Points, in no order, along strands that fork and pass close to each other.
(in the rows, 128 means zero)
Points whose rows are less than 73.7 apart are linked; no others are. Some points are linked to none.
(760): [108 140 126 122 168 174  84 166 171 124 105 104 107 172 139 133 158 142
 160 163]
(310): [170  90 132 164 190 207  99 125 121 150  85  90 118 124 116 146  91  98
 169 165]
(876): [127 119 143 125 115 154 119 100 140 180 128 127 121 124 118 145 116 152
 160 128]
(257): [ 66 160 130  86  99  68 135 146 145 107 162 144 127 154 124 118 155 114
 118 125]
(31): [ 91 134 124 117 155  96 152 160 177  80 123 128 130 182 149 108 127 148
 127 168]
(665): [103 168 138 113 116 147  70 141  98 176 150 131 111 147 103 160 165 134
 147 119]
(1017): [ 94 110 120 138 118 132 175 149 164 141  98 107 109 126 113 121  87 143
 132 134]
(1107): [129 156 136 106  62  77 140 100 116 130 156 166 122 103 121 136 165 110
  94  64]
(541): [147 149 137 131  89 110 119 106  70 136 169 163 134 119 136 135 171 127
 103  84]
(833): [126 107 108 159 147 122 165 156 168  89  75 119 114 169 133 126  97 141
 130 171]
(180): [140  54 109 165 178 180 134 113 163 127  74  89 127 114 113 153  47 112
 136 178]
(1035): [166 109 108 158 179 173 122 144 109 140  91 112 145 118 123  95 110 133
 158 131]
(1124): [152 136 152  98  60 127 109  89 105 191 164 152 108  72  85 166 124  79
 102  70]
(472): [142 127 151 126  76 112 165  92 116 150 138 142 122  79 123 119 109 135
 113  73]
(304): [ 84 148 117 103 130 127 109 162 143 129 138 127 130 150 125 107 157 156
 137 134]
(115): [123 131 128 116 144 138 131 139 191 117 120 127 129 181 137 123 137 158
 147 159]
(254): [105 147 127 119  94 126 122 133 127 164 143 136 114 131 111 140 146 137
 142 116]
(363): [123 165 121  85  84  63  87 103  71 119 195 175 151 110 121 159 197  81
  44  84]
(400): [108 132 121 130 144 159 109 176 135 140 116 113 121 136 116 111 150 149
 157 132]
(675): [104 169 152  92  63  90 124  74 141 112 165 178 124 147 142 165 191 113
  94 100]
(583): [144 123 159 113  76 143 118  80  94 205 170 147  98  77  91 167 102  86
 121  84]
(850): [ 55 163 129  71 109  75 123 145 130  86 190 143 151 154 142 131 164 112
 111 149]
(67): [120 119 125 142 160 193 114 178 149 134  90  99 103 134 116 122 127 139
 156 150]
(276): [156 122 150 158 102  92 187  86 149 101 110 136 125 124 177 122 102 150
 118 119]
(409): [118 144 120 120 136  91 126 152  75 110 161 141 153 123 147  94 155 151
 118 113]
(1067): [168  90  99 190 178 154 139 160 119 105  73 111 128 133 123 113  88 119
 139 162]
(225): [111 130 131 150 171 203  84 185 151 124  89  88  93 147 125 137 146 133
 148 159]
(682): [155 129 118 155 152 158 135 157  88 141 119 132 133 123 118  89 111 140
 145 122]
(587): [ 86 182 128  51  71  46 117  96 106  60 185 164 155 107 148 143 185  84
  53  92]
(789): [129 174 135  86  67  60 131  99  87  79 159 158 143 105 153 134 186 108
  47  58]
(648): [ 80 153 138  95 115  44 159 114 109  52 178 138 151 138 184 119 146 121
  95 144]
(717): [142 119 124 134 135 123 147 125 180 121 111 129 138 157 138 117 118 165
 145 144]
(751): [ 81 173 120  53  83  40  98 119 103 101 188 168 163 110 130 148 182  73
  78 105]
(171): [158 109 118 141 144 132 158 116 179 141  99 125 144 126 136 115 101 171
 151 133]
(607): [116 155 135 123 141 181  72 149  96 187 135 113 104 141 110 145 151 142
 158 130]
(426): [103 122 119 118 174 123 115 175 169  67 122 110 136 184 152 120 152 136
 135 184]
(197): [166  88 102 153 173 145 148 123 201 115  75 104 133 136 119 121  79 137
 144 152]
(428): [116 140 141 123 116 149 109 127 138 172 132 130 110 142 114 139 137 146
 153 128]
(858): [158 102 139 167 168 183 108 123 126 144  93 103 109 144 130 154 105 114
 170 165]
(1089): [138  90 134 154 113 115 184  96 156 128 107 116 129 114 134 130  72 143
 122 138]
(1088): [158 137 147 153 108 116 124 101  79 139 156 159 129 127 150 129 158 132
 127 111]
(686): [127 110 108 148 187 129 127 179 181  69  86 110 123 184 138 120 135 127
 129 173]
(623): [146 117 102 147 181 116 111 160 109  81 115 128 159 151 159  93 138 141
 145 152]
(659): [144 124  99 142 185 145 113 166 157 103  84 108 142 147 137  96 132 154
 145 143]
(827): [123 140 138 130 119  66 157 116 124  72 147 146 146 154 186 119 150 148
 114 139]
(787): [128  84 120 155 174 219 115 149 167 140  70  75 103 117 111 135  83 118
 140 172]
(636): [140 140 118 148 144 112 145 161  83 119 130 134 146 120 136  85 128 158
 130 117]
(381): [145 113  92 151 184 164 132 166 171 103  60 101 128 130 118 103 105 144
 144 152]
(504): [ 96 122 127 133  98  97 176 150 142 136 119 128 118 125 110 111 107 140
 126 117]
(85): [102 143 139 108 124  54 168 112 126  46 160 130 160 148 201 118 141 136
  95 157]
(376): [ 64 147 131  57 112  67 145 115 116  60 192 136 164 140 166 135 154 114
  97 156]
(572): [176 113 147 168 117 133 128  94  91 144 137 150 127 123 151 136 131 135
 147 117]
(202): [142 167 128  88  64  80 112 110 106 155 157 179 124  89 102 141 170  97
  84  47]
(1006): [111 126 137 128 152 212  94 140 140 182 110  80 104 112 107 146  98 140
 167 146]
(415): [134 165 124  97  84  93 108 121 106 182 160 163 134  99  93 130 152 112
 109  65]
(538): [182 117 113 178 156 112 157 125 118 112  96 122 139 119 143 104  86 139
 144 129]
(154): [181  69  99 171 214 194 114 127 148 120  56  78 127 114  98 136  67  86
 145 170]
(286): [103 153 121  92 120  72 109 146  75 108 186 151 168 125 142 110 168 126
 102 112]
(744): [115 151 137 116 147 200  72 138 126 187 116  92 102 127 107 153 132 151
 165 128]
(13): [155  97 118 172 172 159 120 142 149 114  85 116 112 164 123 145 116 125
 164 175]
(1082): [137 109 144 130 104 146 141  89 132 175 139 123 127  95 118 133 103 139
 144 110]
(462): [ 84 158 119  57  94  54 105 131  92 107 186 154 167 121 130 131 180 107
  82 111]
(721): [102 120 142 127  78 108 172 124 137 157 128 132 101 105 101 128 102 124
 132 112]
(193): [124 164 128 103  93  84  89 120  53 148 192 172 139 118 116 148 190 106
  80  92]
(894): [121 152 142 112  86 103 131 114 128 138 154 157 129 136 136 138 161 139
 127 108]
(567): [115 168 137 112 104 122  79 123  88 179 169 145 127 142 106 152 173 130
 129 111]
(485): [166 118 117 168 167 102 138 143 107  89 107 124 146 143 158 103 125 144
 143 139]
(755): [141 138 153 146  82  86 177  87 138  87 129 143 122 128 177 129 130 145
 101 102]
(602): [173  95 113 157 181 185 129 119 120 150  89 106 144 104 111 102  80 132
 163 144]
(2): [174 118 150 169 110 116 164  89  94 122 124 151 133 110 166 118 123 146
 119  99]
(550): [149  97 115 168 197 219  99 153 161 123  56  80  94 131 120 155  98 109
 150 168]
(231): [155  91 121 146 151 156 152 107 183 141  90 113 138 126 126 129  79 147
 160 148]
(986): [146  97  89 158 184 188 140 162 158 124  63  88 129 101 108 106  86 130
 140 148]
(1090): [155  77  99 150 190 177 131 124 202 118  62  93 120 136 102 146  65 117
 147 168]
(899): [140 103 108 166 175 142 120 166 160  78  82 113 118 172 131 141 132 114
 140 183]
(814): [147 138 127 126 118 154 120 126  77 189 150 138 129  96  96 107 114 133
 139  91]
(205): [125 136 139 139 112  87 153 116 147 105 139 146 138 156 161 116 141 148
 131 133]
(452): [111 105 127 137 163 227  99 152 154 161  94  78  93 113 108 140  86 123
 152 154]
(998): [140 110 151 114 104 157 124  82  85 206 185 122 107  70  89 138  84  96
 127  94]
(600): [125  82 138 147 134 180 134 115 150 160 104 100 108 121 111 143  76 124
 153 155]
(571): [174  86 108 173 200 201 109 137 135 125  65  85 109 120 100 138  92  96
 162 165]
(670): [119 172 128  80  72  61 110 108  84 112 175 169 143 111 134 138 185  95
  57  62]
(793): [136 123 101 132 181 138 101 174 138  85 109 114 154 152 149  90 148 155
 142 155]
(98): [ 96 128 132 107 157 129  81 147 135  89 157 122 136 184 156 144 180 140
 134 184]
(9): [137  99 120 166 127 114 182 128 165 108  85 120 125 142 139 130  72 142
 122 150]
(953): [ 72 148 120  85 137 108 107 165 151 101 167 129 151 160 137 118 173 147
 134 157]
(674): [ 89 116 116 140 133 148 154 172 153 125  97 112 101 136 106 116 108 141
 134 149]
(287): [109 147 130 104 149 152  96 148 177 130 126 122 122 180 138 135 157 156
 156 158]
(1037): [143 115 150 118  89 137 159  79 125 174 148 133 135  69 113 126 100 139
 121  80]
(50): [129 145 146 107  61  95 154 102 121 156 145 160 120  88 109 128 132 120
 118  71]
(478): [185 121 135 178 134  94 157  98 107 106 109 133 140 120 169 107 114 141
 127 110]
(632): [102 113 123 146 133 122 150 169 156 111 106 126 110 165 125 120 123 132
 136 159]
(77): [102 182 136  47  65  52 125  73 109  44 173 158 160 101 153 142 194  89
  27  73]
(218): [136 125 142 136  95 105 150 107 132 128 135 144 133 130 141 120 132 149
 133 113]
(803): [101 144 143 114  58  89 159 144 132 144 136 147  99 113  98 129 121 100
 129 108]
(1048): [141 154 123 111  97 128 114 129  88 191 162 148 131  92  94 113 135 129
 123  81]
(403): [147 123 149 130 122 167 121 114  78 203 169 134 117  95  93 119  97 117
 137 103]
(831): [132 154 133 119 104 103  92 115  71 160 174 169 132 127 117 144 179 114
 100 100]
(865): [131 174 145 100  65  60 145  95 112  96 149 154 132 104 152 125 169 126
  73  60]
(278): [148  88 151 158 156 200 126  93  72 186 158 102 106  94 104 135  71  98
 152 146]
(846): [ 56 154 126  44 126  93 108 143 136  95 184 133 156 164 145 129 173 133
 111 158]
(521): [171  74 108 165 195 186 137 109 129 139  76  89 149 101 102 114  56 104
 153 153]
(985): [129 116 148 147 137 190 107 123  94 179 126 110 108 124 111 135 107 124
 157 139]
(820): [161  98 146 157 107 121 179  75 155 119 111 128 130 114 158 139  85 145
 121 121]
(961): [ 80 152 134 110  73  78 151 151 135 126 151 149 110 138 107 128 146 102
 128 114]

A fork is a point with three links. Follow the links from the first point to the second and name the forks in between, in order.
(567) / (682) => (571)
(820) / (846) => (850)
(1124) / (865) => (1107)
(485) / (550) => (831)

A fork is a point with three links, a tip a point with one. Leave the first point through the second and follow the links. Name the first fork or tip that comes.
(846) / (953) => (180)
(205) / (218) => (1107)
(478) / (2) => (831)
(858) / (13) => (31)
(225) / (67) => (850)
(636) / (682) => (571)

Name the points in between on the shortest way along the links from the first point to the second, in order.
(376) / (171) => (850) (846) (953) (304) (400) (67) (225) (760) (287) (115) (717)
(286) / (571) => (409) (636) (682) (1035) (602) (521) (154)
(205) / (833) => (827) (85) (648) (376) (850) (257) (961) (803) (721) (504) (1017) (674) (632)
(623) / (363) => (485) (538) (478) (2) (572) (1088) (541) (831) (193)
(894) / (665) => (254) (428) (876) (1082) (1037) (472) (50) (1107) (865) (789) (670) (363) (193) (831) (567)
